Each scene shows the same named points in several views. A view is turned or mirrored, shifted and resized as a whole, has a little noise and may leave points out.
In the rows, 128 means zero.

Scene 1
View 1
(142): 131  108  125  135  112  139  108  132  130  95  127  134  143  124  108  121  154  144  154  115  148  151  110  120  120  138  134
(160): 150  136  131  128  129  121  118  129  108  131  123  133  139  147  126  122  134  141  128  140  132  136  141  136  129  129  121
(19): 143  125  126  126  119  125  121  138  118  122  118  140  139  139  119  115  143  140  144  131  139  135  129  126  133  138  126
(134): 152  160  118  131  140  122  133  122  85  152  114  135  134  161  126  119  125  131  110  166  136  119  161  146  135  132  105
(37): 150  157  121  116  139  116  137  134  88  143  128  141  137  156  122  121  128  137  127  151  131  128  146  150  144  130  136
(259): 146  152  118  131  139  124  129  122  90  141  120  135  134  154  121  121  129  133  119  156  137  126  149  144  132  134  116
(205): 149  141  122  127  129  122  133  134  102  142  112  142  134  152  125  113  132  135  128  151  137  123  147  133  137  139  113
(243): 139  140  114  135  131  133  128  124  99  130  116  136  136  146  114  118  138  131  127  149  146  129  140  135  127  140  115
(117): 137  132  121  121  126  126  126  138  108  117  129  142  141  139  111  120  145  140  145  132  140  140  124  136  135  134  141
(254): 144  121  138  134  120  126  94  124  126  103  139  123  148  129  122  132  144  151  140  114  131  160  119  130  115  123  138
(27): 127  147  103  126  138  139  133  125  90  116  132  139  139  141  98  124  141  131  136  146  151  137  126  145  131  139  142
(46): 146  131  125  128  122  124  123  138  114  127  119  140  137  144  122  115  139  140  139  136  138  131  134  129  133  136  123
(39): 137  144  117  128  134  130  122  124  98  121  131  133  141  142  113  127  137  137  129  142  141  139  134  143  128  133  134
(78): 155  142  133  123  130  114  121  136  105  140  125  137  139  151  132  121  130  144  127  141  127  132  147  139  135  128  124
(266): 131  123  119  146  125  144  101  110  117  101  129  121  143  128  108  129  147  140  132  127  149  151  122  129  109  133  121
(8): 154  143  132  134  133  120  115  122  104  138  124  129  139  150  131  123  130  141  117  145  129  134  149  139  125  126  115
(95): 148  160  118  123  143  121  128  122  85  139  130  133  138  154  122  127  126  136  115  156  132  133  149  152  133  127  129
(47): 151  122  143  128  120  118  101  135  127  115  134  129  144  135  129  125  141  153  141  119  125  151  127  131  124  122  135
(124): 146  137  125  119  127  120  127  140  106  127  128  140  139  143  120  119  137  142  141  137  132  136  133  137  138  131  137
View 2
(205): 122  105  128  111  135  127  84  141  121  118  107  105  156  121  134  121  98  129  122  133  146  138  115  128  109  148  131
(46): 119  108  131  107  139  122  91  141  129  120  110  104  131  122  132  123  112  122  121  133  142  128  118  131  116  139  129
(78): 119  114  122  111  133  124  100  135  106  125  114  109  162  126  130  127  108  128  117  126  135  141  112  115  108  148  128
(8): 114  125  127  127  125  128  96  135  96  114  117  109  174  140  123  124  116  130  127  129  128  147  116  107  114  146  126
(142): 110  118  139  108  146  111  103  134  155  126  116  106  65  123  132  124  139  110  116  132  128  100  124  141  137  107  122
(259): 122  121  141  132  120  131  79  133  117  102  98  104  171  131  137  126  101  143  134  136  140  150  113  112  110  144  128
(95): 128  122  135  129  118  132  88  128  118  108  97  108  172  127  142  133  97  147  129  134  133  151  105  107  105  145  124
(124): 125  112  126  106  136  122  100  130  131  129  106  112  132  115  142  135  106  132  113  126  132  127  108  122  112  139  122
(27): 131  124  152  134  119  124  86  122  160  105  86  106  120  118  154  138  103  154  129  142  129  130  103  116  116  123  118
(47): 108  125  120  104  141  114  122  131  117  139  128  113  110  128  124  128  138  109  108  120  120  118  117  121  125  125  119
(39): 124  126  140  131  123  122  96  125  133  113  101  109  131  127  141  132  116  142  127  134  124  133  108  112  118  128  119
(37): 135  115  130  120  122  129  94  127  121  121  97  111  172  119  146  139  90  149  120  129  135  149  101  106  96  151  124
(117): 127  115  134  111  136  120  101  130  144  126  102  108  112  112  145  136  111  133  116  131  133  123  107  126  115  130  121
(266): 107  136  152  135  128  118  98  128  140  106  115  102  93  141  127  123  147  122  136  141  121  115  124  125  144  104  118
(134): 122  117  138  135  117  138  73  138  105  95  99  101  198  135  132  121  94  146  138  140  143  161  113  110  104  154  131
(254): 112  137  129  115  135  110  127  120  127  135  121  115  93  131  128  136  145  118  112  121  108  114  113  114  133  113  112
(160): 116  118  127  117  133  125  97  135  114  119  115  107  148  130  128  124  118  125  122  130  133  134  117  119  117  139  125
View 3
(19): 117  119  141  128  129  104  145  126  134  121  128  135  122  148  117  133  129  134  124  129  127  151  125  107  122  128  135
(117): 114  124  145  127  117  105  148  118  125  121  127  130  122  149  118  128  127  132  123  123  132  140  125  110  123  115  127
(39): 133  126  139  121  123  120  132  125  125  140  133  121  126  132  120  127  126  126  136  118  136  146  126  116  121  124  143
(47): 131  122  150  126  125  103  156  120  139  131  133  127  109  136  119  154  129  146  121  138  113  138  131  118  117  118  121
(46): 119  121  136  124  133  110  141  129  134  122  127  135  124  146  119  138  133  132  128  126  131  153  122  108  120  134  141
(124): 120  127  142  115  125  113  144  123  128  121  126  129  121  148  125  137  130  134  131  121  139  141  120  114  114  127  137
(142): 118  117  151  152  115  89  152  116  132  128  128  133  118  141  103  120  121  132  113  141  107  150  137  102  133  105  116
(8): 140  124  136  112  141  123  132  134  139  137  133  126  120  131  124  152  136  137  140  125  129  153  122  119  114  143  151
(266): 141  119  147  147  122  106  135  125  132  150  135  124  120  120  102  120  122  127  127  137  106  159  139  108  135  110  132
(134): 137  127  121  99  149  136  116  142  132  136  129  129  133  133  127  144  139  125  152  109  150  162  113  117  114  158  173
(78): 128  126  135  107  137  119  140  131  135  126  129  129  121  140  129  154  137  139  137  120  138  145  119  119  110  141  146
(37): 126  131  131  98  131  129  132  129  124  127  128  123  129  144  136  140  133  128  145  105  157  140  113  120  109  139  155
(27): 125  127  138  126  113  119  129  122  115  136  130  123  136  138  116  103  120  115  137  108  144  150  125  112  128  117  146
(243): 127  121  132  123  134  118  127  133  130  133  129  131  130  136  116  125  129  124  137  120  136  163  122  108  126  137  155
(259): 135  126  129  108  138  130  123  136  131  136  130  126  131  134  125  136  134  125  146  113  146  157  117  114  117  146  161
(205): 119  123  131  113  138  117  137  133  133  120  127  135  127  149  124  141  136  133  136  119  139  155  116  112  115  146  152
(254): 138  123  154  134  115  104  152  116  132  143  136  118  108  127  115  143  123  140  121  136  111  135  138  120  122  104  115
(95): 139  132  132  100  131  135  124  132  125  142  133  118  127  131  130  139  133  127  148  107  149  146  117  121  111  139  159
View 4
(19): 135  138  144  130  120  116  132  119  127  134  138  133  116  122  131  109  127  131  131  124  139  126  121  140  119  134  118
(205): 127  134  153  132  124  114  136  135  134  136  129  133  119  135  130  102  135  151  133  136  145  141  121  138  132  124  126
(160): 129  127  150  142  129  114  135  135  126  123  127  126  119  133  138  112  135  134  138  128  145  136  119  142  132  133  125
(259): 133  132  154  139  138  115  132  141  138  125  120  117  127  146  132  102  141  155  142  141  146  141  114  151  147  117  134
(124): 130  137  153  130  125  115  131  127  129  133  125  128  122  133  134  102  134  135  126  124  141  126  119  133  137  141  113
(27): 149  154  148  123  138  121  119  109  140  130  120  113  133  138  126  96  132  131  130  130  134  111  106  153  151  124  118
(47): 129  123  146  145  119  112  134  123  110  118  129  128  114  120  144  120  129  109  137  111  141  124  125  131  116  156  113
(46): 132  136  147  132  123  115  134  126  130  135  136  132  116  128  132  106  130  137  135  128  143  133  120  141  122  130  122
(243): 140  141  145  134  133  118  130  126  137  128  131  121  123  135  129  103  134  143  141  137  143  134  114  153  134  116  134
(39): 139  140  150  138  136  118  126  123  131  121  120  115  128  137  136  105  135  128  136  128  139  122  112  147  144  132  123
(254): 137  129  143  147  126  116  126  111  110  110  125  118  119  122  148  120  127  96  139  106  135  111  119  137  126  159  114
(134): 127  128  157  141  139  112  135  153  141  126  119  117  125  153  131  101  145  168  143  151  152  153  112  152  150  107  141
(266): 154  139  132  146  132  122  125  104  121  111  135  112  119  119  138  120  125  101  149  120  133  113  112  162  118  131  134
View 5
(205): 131  113  122  129  125  119  133  136  115  120  136  135  123  135  130  124  137  103  136  134  124  138  126  117  122  139  142
(47): 116  130  131  136  129  128  115  148  128  116  128  147  150  131  140  123  133  115  122  118  104  145  118  106  125  124  136
(142): 132  129  133  128  133  137  113  164  138  123  120  146  149  133  140  120  132  134  124  124  117  135  139  102  139  116  122
(160): 126  117  126  135  127  125  130  137  120  117  131  140  131  126  133  126  136  107  133  126  114  138  118  116  124  135  141
(46): 130  119  125  129  126  124  129  144  121  120  132  138  130  135  132  122  135  110  132  130  123  138  129  113  126  131  137
(19): 129  123  127  128  128  125  124  149  123  122  130  139  136  137  134  121  134  116  130  130  121  138  132  109  128  128  135
(117): 134  126  133  121  135  130  122  149  127  119  137  143  140  132  138  123  137  117  134  139  123  135  128  108  125  134  137
(8): 125  112  124  140  124  125  134  129  117  115  130  139  126  121  132  129  136  103  134  124  111  139  111  118  126  138  145
(39): 136  117  132  128  136  134  129  138  125  115  134  145  135  118  136  129  137  115  138  136  119  131  117  114  130  139  141
(27): 148  118  135  118  141  138  129  143  129  117  139  145  132  118  137  129  139  123  144  147  130  123  125  112  134  143  140
(78): 123  117  125  133  126  120  131  133  114  115  136  138  130  131  132  126  138  100  133  129  115  141  114  117  118  139  146
(134): 136  101  120  134  124  121  148  119  108  113  137  134  109  118  125  133  140  96  144  136  125  134  113  129  125  151  150
(259): 138  107  123  132  127  127  140  130  115  117  132  135  116  122  129  129  137  106  140  134  125  131  120  122  129  142  144
(124): 129  123  130  123  131  124  126  142  122  119  141  143  136  133  135  123  137  109  134  137  121  139  122  111  120  137  142
(95): 134  110  129  130  133  128  138  123  116  112  142  141  126  114  133  133  140  101  144  139  119  132  106  121  122  152  152
(266): 138  118  131  137  133  145  122  151  137  118  116  148  140  113  138  129  132  132  130  119  112  128  125  111  147  124  128
(254): 122  131  137  134  136  139  113  151  135  115  128  152  155  121  144  126  132  122  124  121  102  139  115  105  131  124  135
(37): 132  114  129  123  133  121  136  127  112  115  148  139  126  126  133  129  140  98  143  144  123  135  113  118  115  150  152
(243): 139  111  124  130  127  128  136  137  120  119  129  138  122  122  130  127  136  113  139  134  126  130  126  119  133  139  139

In a view up to two points have been moved. Name them for each view, in the order of its rows, or write none.
view 1 | (205), (254)
view 2 | (8), (95)
view 3 | (117)
view 4 | none
view 5 | (259)
